The views of a scene show one set of named points, each view turned or mirrored, shifted and resized as a whole, with a little noise and some points left out.

Scene 1
View 1
relut: [ -1.8   0.5  -9.6   3.2   9.2   3.8   2.8   2.4  27.2  -9.7   1.8  -1.2
  18.6   6.8  22.8   0.6   1.5  -0.6   0.8   4.4 -14.9 -19.6 -16.1  -3.8
  -1.3   3.0]
fefi: [ -5.8   0.3  -6.5  18.3  -4.0  -7.1 -23.0 -22.3  29.9 -16.5  -2.2 -35.9
 -23.6 -10.4  34.6 -11.2  16.5 -37.6 -26.7  -6.5  -2.0 -30.9  -7.4  15.8
 -10.9  12.8]
Nur: [  7.7  11.0  -7.8   8.2  13.2  -2.7  -6.3   4.9  16.4 -20.1   9.3   7.8
  -2.9  10.0  19.7   5.8   1.6   0.9  -8.4   5.9 -17.5 -11.7   3.2   4.9
   5.1   8.5]
Ses: [  4.5   2.2   5.3   3.1 -14.6  -4.1  -6.4   2.9  22.7 -14.4   0.6  -8.0
   8.5 -33.4   4.8  -7.4  25.2 -20.3 -26.5 -12.3 -11.8 -18.8 -22.3   5.4
 -10.5   3.5]
Penu: [ 12.0  -9.0  -1.4   4.6 -16.3  -0.5  -6.2 -16.4  19.7 -11.4  -3.4 -16.1
   1.0 -15.3  24.3   0.8  13.6 -13.7  -7.8 -12.9 -13.0 -14.3 -23.3   4.5
  -9.7   5.0]
Tuso: [  6.7   2.2 -11.3   9.7   3.4   0.2  -1.8   7.9  14.3 -10.9  -6.6   6.5
   4.9  21.8  27.0   7.2  -7.2  -2.0  11.9   3.3  -8.4 -15.0   8.0  -4.4
   8.0  10.7]
Reto: [ -1.3   2.6  -0.8  16.9 -19.0  -6.8 -14.0   5.5  18.7 -11.0 -12.4 -10.7
  -5.9 -23.3  12.7 -11.3  19.3 -33.1 -17.8  -9.4   2.1 -27.3  -0.8   3.4
  -4.9   9.2]
tonad: [ 21.2 -14.1  -2.4  -8.7 -12.6   3.9   6.8 -12.0  14.0  -7.1  -1.4  -0.6
  18.2  -0.2  22.9  10.6   3.7  10.3   7.5  -8.8 -22.9  -0.5 -29.2  -4.4
  -3.1  -1.4]
Sefe: [ 18.5   1.1   4.5   2.5 -15.5  -5.3 -11.3  -9.3  11.6 -19.2   6.7  -6.3
  -4.7 -23.1  11.2   2.7  20.0 -10.5 -22.8 -12.8 -18.8  -7.0 -16.6  11.0
  -7.3   6.8]
gamem: [ 11.0  -9.7  -8.7  13.2 -20.1  -0.1  -9.3 -17.6  18.7 -12.0 -10.8 -19.0
  -8.6  -7.1  31.6   2.7  11.7 -24.4  -4.9 -13.8  -6.6 -22.2 -11.9   5.2
  -5.2  11.9]
vem: [ -7.5  -9.0  -4.2  -3.9   2.8   0.3  -2.4 -19.5  39.7  -2.0  -1.9 -33.5
  13.3  -8.6  32.3 -14.5  10.6 -13.1 -11.5  -2.4 -11.8 -21.6 -33.5   0.0
 -11.7  -2.4]
bufem: [ 21.4  -8.8  -2.1   6.5 -12.5  -6.7 -16.4 -31.1  12.4 -15.1  -2.4 -21.6
 -23.7   7.2  37.9   6.4   5.3  -8.5  -6.4 -10.1 -12.8  -3.5  -2.7  10.6
  -4.8  11.6]
kazi: [  9.4  -1.0   3.0 -14.1  14.6  -3.1  -2.0 -12.9  26.2 -11.5  14.0  -8.8
  13.7   4.9  23.7  -1.5   2.8  13.9  -8.1   4.3 -24.7   2.2 -22.9   4.1
  -2.3  -2.5]
Zago: [ -1.1  -5.3 -20.9  11.4   9.9   6.6   5.7  -8.0  26.6  -8.4  -4.3  -2.9
  14.1  25.0  38.7   8.0  -8.1  -2.8  15.8   5.2 -10.8 -26.5 -10.4  -3.7
   3.0   7.8]
Pavo: [ 11.4   1.6   6.9  -2.4  -7.3  -4.6  -5.3   7.6  13.8  -9.5  -5.5   1.1
   4.7  -5.5  13.0  -2.4   6.9  -2.2  -5.8  -4.0 -10.9  -1.7  -1.0  -3.0
  -0.1   4.0]
dore: [ 16.7  -0.6 -14.9   2.8  19.7   2.9  -3.0 -22.6  17.9 -22.3  17.0  -0.6
  -2.4  27.0  40.3  18.0  -6.0  12.0   5.1   3.0 -25.7  -3.4  -9.1  10.8
   1.8   8.5]
datu: [ 12.2  -2.1 -13.1   5.8  17.6   0.1  -8.0 -39.7  28.4 -26.1  26.4 -18.8
  -8.2   4.5  41.1  12.2   8.8  -1.7 -15.7  -2.3 -30.9 -10.9 -29.3  19.9
 -11.4   8.1]
View 2
tonad: [-24.9  10.0   8.9 -10.7  -5.9 -15.9 -13.7  10.8 -21.2  12.3  11.5  22.5
 -20.5 -15.7  30.3 -29.6   1.0 -11.0 -12.5   3.5  25.9   0.6  -8.2 -13.4
  10.3 -38.4]
Pavo: [-25.5 -13.7   1.1   7.2  -1.7   3.3  -1.4  -1.0 -14.5  15.8  -5.0  10.5
 -23.1   7.2  18.9  -3.1  12.0 -20.5  -1.5  12.2  20.4   2.7 -15.8  -8.6
  -5.0 -30.4]
Reto: [ -8.1 -26.5 -21.3  -4.3 -10.8  12.8  -1.2 -18.4 -21.0  14.2   3.5   4.1
 -16.4  15.9   8.1  16.9  33.8 -16.8  -8.2   4.0  21.3  10.8  -9.0   7.3
  -3.5 -17.0]
fefi: [  4.5 -25.8 -31.3 -31.4 -17.1   6.9  12.4 -27.8 -21.5   1.3  17.8   8.8
   2.5  -0.4  -4.1  11.9  39.5   2.2 -11.8  -2.0  29.7  23.6  -8.5   4.8
  13.7  -3.7]
vem: [ -7.3  -2.7 -11.6 -22.6   8.1  -6.8  -3.0  -2.9 -27.0   4.0  25.9   7.0
  15.6  -9.7  -5.5 -14.3  25.8  -3.2 -12.2  10.3  17.7   0.5 -10.4 -25.7
   9.1 -28.4]
Tuso: [-23.7 -23.5   2.0   3.8 -14.1 -16.9  11.0  15.8   6.4  13.9 -10.5  11.3
 -27.9   6.5  12.3 -17.2   8.6 -36.2   5.4  11.0   4.4   6.4 -14.6 -20.0
  13.6  -9.4]
relut: [-19.3  -9.5   3.9  -6.3   1.9  -8.2   3.6  16.4  -3.7   6.7   2.2  10.2
  -3.3  -5.4   8.0 -18.3  19.7 -29.1   7.8  16.8  10.2  -3.5 -11.0 -26.4
   3.7 -19.6]
bufem: [-16.1 -15.4 -12.4 -18.0 -24.0 -10.9   6.7 -13.1 -19.6  13.2  11.2  21.8
 -30.4  -6.5  20.0  -6.4   1.7   1.8 -16.3  -9.0  29.3  26.3 -13.8   1.2
  22.8 -16.1]
Ses: [-14.0  -4.0  -9.2  -9.2   3.5  22.8 -12.1 -10.0 -25.5   7.5   9.0   5.3
   1.0   0.6  22.4   7.7  42.3 -15.5   0.1   9.2  31.2  -1.4  -1.3   4.0
 -19.2 -31.9]
datu: [-13.6   1.7  -0.9 -40.7 -12.9  -6.6  14.6   2.4 -10.3  -4.4  13.7  27.2
   3.6 -40.2  21.9 -24.6  12.2   7.1   3.1  -4.4  38.6  24.8  -7.3 -15.3
  20.9  -6.9]
dore: [-26.6  -9.0  11.7 -19.4 -16.2 -20.7  17.7  17.8   4.3   3.0  -2.1  27.6
 -19.6 -26.2  24.1 -33.4  -6.4 -11.5   6.6   0.3  22.9  19.2 -13.8 -24.0
  26.5  -7.3]
Penu: [-11.6  -2.6 -11.4 -16.7  -6.6   0.1 -12.0  -6.6 -25.5  10.0  16.2  15.8
 -10.5  -3.0  20.5  -7.4  22.8 -12.6 -11.9   2.0  24.9   5.1  -4.1   0.6
   5.6 -27.4]
Nur: [-24.3 -20.6   1.4  -3.6 -10.8   5.6  13.9   1.4   2.8   8.2 -11.8  16.2
 -19.2  -4.3  23.3  -4.4  18.0 -22.9  15.1   8.0  22.4  13.7 -13.7  -5.2
  -2.2  -9.2]
Sefe: [-18.4  -3.4  -4.0  -7.6  -7.9  18.4  -7.1 -10.4 -23.7  11.9   4.3  16.9
 -17.1  -8.3  33.1   1.0  24.7  -7.9  -0.4  -1.6  39.1  11.7  -5.7   8.7
 -10.3 -27.4]
kazi: [-28.9   0.8  13.9  -8.8   9.5  -5.6   9.8  10.5 -15.0   7.9   2.0  17.0
  -2.9 -22.0  18.1 -21.7   2.8   0.7   4.9  10.9  26.4   7.1 -19.9 -30.6
   4.6 -32.4]
gamem: [ -4.5 -12.8 -21.8 -19.9 -20.1  -6.3  -9.8 -10.3 -19.6  10.1  17.1  12.8
 -18.1   4.0  12.3  -5.8  26.3 -19.6 -17.9  -0.7  20.4  13.3   0.3   4.4
  14.8 -17.1]
View 3
tonad: [  4.6  -4.1 -12.3 -12.2 -25.7  10.6   5.4  -8.5 -20.9   9.0  24.8 -14.1
   7.3   0.2   2.0  21.8  14.4  11.0  -8.5  -9.1   5.0  10.7  -0.6 -21.1
 -10.5 -24.6]
Reto: [  4.0 -12.1  -4.1  -5.5 -21.7   9.9  -2.6  23.8  -8.3  20.4   3.2  18.1
   8.3 -12.2   0.0   3.3 -16.6   3.6   4.6  15.4 -32.9  23.6  11.5 -13.7
  29.2 -39.1]
Penu: [  3.1 -15.0  -9.2 -11.8 -26.3   4.4  15.9   3.9 -14.9  13.2  22.0   5.2
   1.0  -2.5  -4.7  14.4  -9.7   5.9  -0.6   0.5 -11.7  13.6   3.8 -15.2
  19.4 -35.1]
Zago: [ -7.8  -3.2  14.9  -1.3 -10.6  -0.1   2.8  -4.8 -11.5 -10.4   4.9 -20.7
  21.5   7.6   9.2  -7.3  -1.9   7.6 -10.6   6.0   0.2  -5.1   9.2 -21.2
  11.0  -2.1]
vem: [-14.7 -21.7   6.1  -3.3 -16.6  -6.9  17.7 -18.8  -8.1  13.3  18.8   3.9
  -6.0  -0.2   0.8  18.8  -4.1   7.2   0.4   0.3 -27.7  -4.9  -0.3 -11.2
  22.1 -26.8]
relut: [ -7.0  -2.9   9.2   4.7 -13.0   4.8  -2.5  -6.8 -11.0   4.0  10.0 -18.5
  13.0  -0.4   5.0   7.1  -1.2   7.5 -12.9   2.2 -15.6   5.3   6.6 -20.0
  -2.1 -17.6]
Tuso: [  1.3   4.2   7.3  -6.9  -9.4  13.7 -11.0  11.1  -9.4   1.5  -3.6 -16.5
  29.4  -1.4   8.5  -8.3   3.5  10.1  -5.9  10.9  -1.1  11.0  12.9 -22.8
   0.9  -8.5]
gamem: [  3.5 -12.5  -7.5 -15.0 -23.9   2.4  15.4  14.1 -14.8   8.3  14.4   9.5
   7.9  -2.2   0.5   5.0 -13.7   3.4   2.9   5.9  -6.2  11.3   7.7 -13.1
  34.7 -26.5]
Nur: [ -4.3  -0.4   9.9  -2.9 -15.5  16.9  -1.5  12.0  -4.2   8.6  -1.5 -19.6
  24.6  -3.5  -3.6 -11.1  -0.7   0.0 -14.5   7.3 -12.4  20.4  13.2 -21.5
  -8.4 -32.7]
Sefe: [  4.4  -7.8 -12.3  -9.6 -30.9  15.1  11.7  15.1 -12.1  20.1  17.7   2.6
   0.8  -8.3 -13.2  12.2 -10.0  -0.6  -5.5  -0.4 -17.0  29.8   5.3 -15.8
   6.0 -52.6]
Pavo: [  4.5  -2.5  -5.9  -6.4 -18.6  18.2 -10.5   8.7 -11.4  19.6   7.6  -1.8
  14.8  -9.9   3.4  12.4   5.7   8.6  -3.1   8.2 -19.3  21.7   7.0 -21.1
  -1.7 -32.3]
kazi: [ -9.7  -5.4   6.5  -7.6 -16.2  15.4   3.8 -10.0  -6.6  16.8  10.3 -17.4
  10.1  -2.8  -1.0   6.5  13.0   4.8  -9.5  -1.0 -15.7  10.2   5.2 -17.6
 -17.3 -33.3]
bufem: [ -3.6 -13.3  -6.4 -37.5 -27.2  15.4  25.8  15.5  -6.3  15.0   7.0   3.8
  17.2   1.1  -6.3  -3.3   2.0   3.2   7.6   7.8   6.8   9.7   9.7  -8.5
  19.6 -38.2]
dore: [-12.7  -4.9  12.8 -21.6 -17.3  14.2  23.5   0.6  -3.9   0.1   4.2 -33.2
  24.2   8.7  -8.0 -11.1   8.1   0.0 -16.9   0.3  15.5   2.0  11.0 -17.3
 -11.6 -26.0]
View 4
Nur: [  9.0  -6.2  -0.3  -7.2   2.4  -0.1  -5.8 -10.5 -19.2  -4.4   0.6  -8.1
  21.3  -4.0   2.5   4.2  -6.9  -0.4   3.8   6.9  13.7  -4.9  -0.9   6.6
 -19.3  17.2]
Penu: [  1.8 -14.6   1.7 -22.3   4.5  -1.3   4.2   5.0  -0.4  -4.5  11.0  -7.1
   7.8 -24.4  -0.1   7.0  -2.2   1.1  18.6  -0.8   8.7   5.9  -6.4   2.6
  -6.5   3.1]
relut: [ -0.6  -7.0   3.3  -6.9   4.0   7.1  -3.4  -3.6  -2.4   3.4   6.3  -1.8
  11.7  -7.1  -1.8  12.0  -1.7   6.9   2.4  -3.2   4.0  -2.3 -11.4   3.7
 -21.0   6.1]
Tuso: [  1.5  -1.7  -7.8  -6.8   4.2   4.2  -9.2 -15.4 -23.5 -12.2  -2.9   7.2
   7.2  -7.6   7.5  10.3  -0.3   5.0   3.1   8.0  11.1  -5.8  -3.6   3.4
 -23.3  12.1]
kazi: [ 11.8 -10.9   3.8  -4.9   5.9   5.3   5.2  -7.9  -1.2   9.8   9.1  -9.9
  13.7  -1.3   2.9   5.4 -11.3  -4.0   9.9   1.7  -5.3  -3.2  -6.8  -0.9
 -23.4   0.7]
Reto: [ -1.4  -5.4   3.6 -24.2  -3.2 -13.4 -12.4   5.5 -14.1 -14.7   9.3  -3.1
  13.0 -25.2  -5.0   8.7 -13.1  -2.1  10.4  -2.5  19.8   2.5  -3.5   5.8
   6.3   6.6]
Ses: [ -0.3 -11.2  12.6 -19.9  -3.9  -0.6  -8.4  13.6   2.5  -1.2  16.8 -13.4
  21.9 -22.4 -11.1  10.1  -5.1   3.2  11.2 -11.0  13.5   4.1  -9.5   7.3
   3.3   8.9]
Pavo: [  7.6  -4.9   1.4  -8.1  -2.3   7.3 -11.6  -1.5 -15.4  -8.7  10.8  -2.2
  11.9 -12.8  -2.0  12.0  -4.9  -1.7  15.0  -2.6   6.0  -3.4  -8.5  -1.0
  -9.4   9.0]
fefi: [ -4.0 -13.4   2.2 -35.7   4.7 -32.7   2.8   2.1  -2.5  -7.9   4.6  -5.7
   9.8 -28.1  -0.8   1.0 -24.2  -3.4   4.9   4.4  22.5   7.1   0.7  10.2
   5.6  -1.0]
dore: [ 14.4 -13.4  -7.5 -10.5  12.8   1.7  13.8 -17.4 -12.5   2.0  -5.5  -8.4
  11.6  -0.7  14.3  -1.3  -4.7  -0.6   9.8  17.6   6.1  -1.4   2.7   1.4
 -34.0   9.5]
datu: [ 10.8 -22.0   1.6 -22.7  15.5 -11.9  23.2  -6.9   3.7   9.9  -1.2 -18.8
  16.7  -8.4   9.6  -6.4 -12.1  -1.6   9.9  12.7   9.0   6.5   1.9   7.0
 -25.0   3.0]
tonad: [  9.1 -12.8  -3.0  -7.6   7.7  17.5   4.8  -2.2   0.0   0.5  11.5  -2.3
   4.1 -12.0   2.7  10.7   7.1   4.5  22.3  -0.1  -3.6   1.2  -8.2  -5.6
 -22.1   4.7]
Sefe: [ 10.5 -13.2   5.6 -19.9  -0.6   1.0  -1.9   8.5  -5.4  -4.3  13.0 -16.4
  20.1 -20.3  -4.0   4.7  -5.3  -3.0  23.1  -1.8  12.6   4.4  -2.1   2.1
  -1.2  13.1]
gamem: [ -2.1 -14.0  -2.3 -28.0   5.6  -9.9   3.0   2.8  -5.5 -12.2   5.0  -0.3
   2.9 -29.6   1.8   7.2  -3.7   4.3  16.5   3.2  15.7   7.4  -1.3   3.3
  -4.3   4.1]
vem: [ -6.0 -11.5   6.9 -16.3   6.8  -5.9   2.1  -2.4   8.4   6.3  11.0   0.5
   2.4 -14.9  -0.3  12.5 -12.9   2.9   3.1  -7.7  -3.9   1.0 -15.0   2.9
 -13.3  -9.6]
Zago: [ -6.6  -8.3  -7.6 -12.0  12.3  -1.9   2.2 -16.0 -10.5  -3.3  -6.8  10.9
   0.6  -9.1   9.9  10.4   0.3  12.0  -3.7   8.1   8.1   0.4  -7.9   6.7
 -29.9   4.6]
View 5
tonad: [ -9.6 -23.2  -6.0   2.2   7.3  -2.1 -14.0  20.2 -13.6  -0.4  -4.5  21.9
   1.5 -18.6  -1.7   2.5 -32.9  11.7   1.6  -5.1 -15.0 -23.7  -5.4  16.1
 -36.8  -7.1]
bufem: [ 11.4  -6.7  12.7 -19.2  -2.0  18.4   8.8   2.2  -5.4  -8.4 -14.7   5.7
  -6.0  -5.6 -27.0  -6.0 -12.7  23.3   0.0 -15.0   1.9 -25.5 -14.0  -5.3
 -31.1 -22.0]
gamem: [ 16.4  -8.3  18.9 -13.3  -2.8  10.7   6.8   5.8 -14.8   0.5  -5.1   3.7
 -13.5  -1.9 -10.1   9.5 -22.2  20.2   8.5  -6.3  10.9  -0.1  -7.5   2.4
 -25.8 -14.3]
Pavo: [ -4.7 -17.3  -1.5 -16.3  -8.0  -6.0  -9.2  11.5  -6.0  -1.6   7.4   6.3
 -11.1   4.4  -1.4  10.7 -16.6   6.3 -14.1 -21.8  -5.3 -20.1  -8.4  10.0
 -35.6   3.1]
vem: [ 35.2 -12.7   8.9  -2.6  -4.6   4.0  -3.9  25.5   7.0   3.9 -13.3  13.8
 -11.5 -17.3   1.8  23.1 -12.1   1.9  21.4   0.9   8.3  -9.2 -10.4  21.5
 -34.4   3.8]
Ses: [ 13.8 -31.2  31.5 -14.7  -0.1  -5.0  -4.2  15.4 -18.8  14.0   2.7  16.1
 -12.7   7.5   0.6  35.5 -10.3  -4.7  -5.0 -15.3   3.9  -3.7  -7.8   7.1
 -35.0  12.5]
fefi: [ 46.1  -5.0  33.1 -23.2  -9.7  17.4  16.2   1.9   2.7   5.4 -14.5  -5.0
 -22.1   9.2 -20.7  21.7   0.0   9.5  10.3  -6.4  18.3  -1.9 -14.7  -0.2
 -22.9  -4.6]
Nur: [  3.9 -15.6  -6.6 -11.7   1.0  -1.0  -7.5  -4.1   9.7   2.9   4.8  -8.4
 -17.2  11.2 -10.9   4.2 -18.2   1.8 -12.7 -15.4 -24.1 -28.3 -10.4  12.5
 -16.1   5.6]
Reto: [ 15.9 -12.0  21.4 -25.3 -13.1   1.5   4.8   4.3 -13.4   3.8   5.5   0.2
 -21.0  16.6  -7.1  24.3  -8.3  10.2  -9.7 -21.0  13.3  -0.9 -11.1   0.1
 -29.8   1.7]
Sefe: [  4.9 -31.0  28.8 -16.4   5.9   2.2  -1.0   7.0 -17.4   8.0  -3.6  16.0
  -7.1   6.4 -15.1  17.7 -13.4  -0.1 -11.3 -17.7  -6.0 -19.0 -10.5  -0.9
 -33.5  -0.3]
Penu: [ 13.4 -19.3  20.2  -9.5   0.6   6.8   3.3  15.2 -16.7   4.6  -7.3  15.6
  -6.4  -5.7  -9.3  15.1 -18.9  10.2   5.0  -7.0   2.2  -8.8  -7.3   7.6
 -33.1  -6.1]
datu: [ 31.0 -22.9  14.5  -2.5  19.4  21.4   1.2   2.5  13.1   6.3 -28.5   8.7
  -5.7 -11.1 -31.1   1.7 -13.5   1.1  14.1   4.5 -23.6 -37.6 -12.8   8.0
 -13.9  -6.9]
Zago: [ 13.1  -0.5 -23.0   6.4  -0.7   2.1 -11.0   2.9  11.5  -2.3   0.0 -11.2
 -16.6  -9.0   2.3  -1.8 -33.6  18.1  14.2   1.6 -13.8 -10.7  -6.6  26.8
 -11.0  -6.3]
Tuso: [ -9.2  -0.5 -27.3  -9.9 -10.3  -6.0 -11.2  -3.6   3.6  -6.8  17.0 -16.3
 -21.2   8.9   1.0  -7.3 -29.0  19.3 -13.0 -17.8 -16.1 -15.0  -8.1  16.0
 -17.5  -2.0]
relut: [ 10.5 -13.7 -10.4   0.4   1.0  -6.3 -14.5  10.1   8.5   3.5   4.1   0.1
 -13.7  -5.0   6.2  11.3 -24.0   3.3   4.6  -5.5 -14.1 -15.9  -7.7  25.9
 -20.3   4.9]
kazi: [  7.7 -21.0  -7.6  -3.9   5.9  -0.7 -13.8  19.3  12.4  -0.9 -11.5  15.1
  -5.1 -14.0  -8.2   6.6 -12.9  -4.5   1.5  -7.4 -21.2 -42.5 -11.6  20.4
 -33.3   5.9]
View 6
tonad: [-18.2 -10.6  -0.6 -13.6  13.3 -11.1 -23.1  16.7  19.6 -12.2   5.2  21.4
  16.1 -23.5 -23.5  26.7  -0.1   0.5   2.7 -10.5   6.2  -9.0 -13.6  -3.6
  10.8  12.3]
Penu: [-10.4 -15.2   2.4  -9.6  -2.2  -0.2 -15.9   8.0   9.6  -2.8   9.5  -4.9
   2.4  -6.2 -26.7  17.5   0.6  -1.9  -0.9 -16.5   0.4  -4.0  -0.3  -0.3
  -2.5  14.8]
Ses: [ -3.9 -17.7 -11.0  12.6   0.9  13.6 -10.4  13.2   3.1 -10.2  21.0 -14.9
  -2.5  -7.8 -29.4  24.4  -3.9  -2.2  -2.4 -23.9   0.8  -4.5  -3.7  12.3
 -13.4   5.6]
Zago: [  3.6  -9.1  -2.6 -34.9  10.3 -17.1 -15.4   3.8  15.6   7.5  -2.1  12.2
   3.2 -20.5   3.3   4.8  14.4  12.1  17.0  -1.1   0.4  -1.8 -12.7 -10.0
  18.9   5.6]
kazi: [ -9.3  -6.4  -2.4 -12.9   7.0   1.7 -30.1  28.3  21.0   4.7  15.9  26.3
   6.9 -21.4  -6.2  18.9  -4.8  16.7   8.5 -18.6   7.8 -11.3 -14.3   9.5
   5.0   6.9]
gamem: [ -4.3 -16.4   6.5 -18.7  -5.0  -4.2 -10.4   0.2   4.7  -0.6  -0.1 -15.0
  -0.1   2.4 -22.4  11.0   4.0  -2.7   0.0  -8.9  -2.6  -2.2   1.2  -4.5
   4.5  15.4]
datu: [ -9.2  -0.5  -4.0 -27.4  -2.9 -10.6 -41.3  22.1  26.2  23.8   0.1  -1.9
   4.3  -1.5  -9.7  13.8  -0.6  12.1   9.4 -28.1   7.6 -16.2   7.0  13.5
  -7.9  -2.3]
dore: [ -1.1  -3.0  -1.9 -33.7  11.2 -18.6 -37.8  24.5  23.6  16.0  -8.9  13.8
  16.3  -7.4  -0.4  16.3  -3.8  16.6  10.8  -5.9  10.6 -15.0 -10.6  11.8
  14.2  -1.0]
Nur: [ 12.7 -12.1 -12.3 -11.3  14.9  -5.8 -17.6  23.7   7.3   4.3   4.6   2.5
   5.9  -5.8  -0.1  15.7  -4.3  15.0   8.0   0.5   6.6  -5.6 -18.4  15.5
  13.6  -1.2]
Sefe: [ -5.1 -15.3  -6.0   4.1   4.1   4.8 -16.2  18.3   4.5  -6.6  12.0 -11.2
   5.8  -0.8 -26.5  26.3  -8.1   0.0  -5.2 -16.0   4.5  -8.0  -4.7  14.8
  -4.5   6.2]
Pavo: [  0.7 -17.9  -2.8  -1.9   8.1   3.8  -9.4  17.7   0.5 -11.1  12.0   8.3
   7.8 -11.7 -13.6  20.9  -6.6   6.7  -0.4  -2.3   4.9  -2.3 -20.6   6.6
  13.8  12.4]
bufem: [ -5.5 -12.1  16.4 -24.9  -9.8  -5.2 -24.7  19.1   6.3  10.0  -5.2  -6.6
  11.6  11.9 -19.2  16.0 -12.1   4.4  -5.3  -3.4   4.7 -10.7  -1.9   7.3
   7.7  14.6]
fefi: [ 12.5 -13.6   6.3 -17.7 -22.0  10.7  -7.3   1.4  -4.9  23.3  11.1 -33.2
 -17.0  16.9  -6.8  -2.6   0.7   6.5   3.9 -14.3  -2.9   1.8   7.7   6.7
  -7.0  12.0]
Tuso: [ 13.5 -15.0  -3.4 -22.3  16.7 -13.3  -8.0  12.7   6.7  -2.3  -3.7   8.6
   7.2 -12.2   1.2  10.2   3.3  12.3   9.8  10.5   3.7  -1.2 -24.7   2.5
  25.4   5.3]

Which points are out of place in each view (at most two, in the order of its rows)? Write none if all are in place.
view 1: Reto
view 2: tonad, Nur
view 3: kazi
view 4: relut, vem
view 5: Tuso
view 6: Ses, fefi
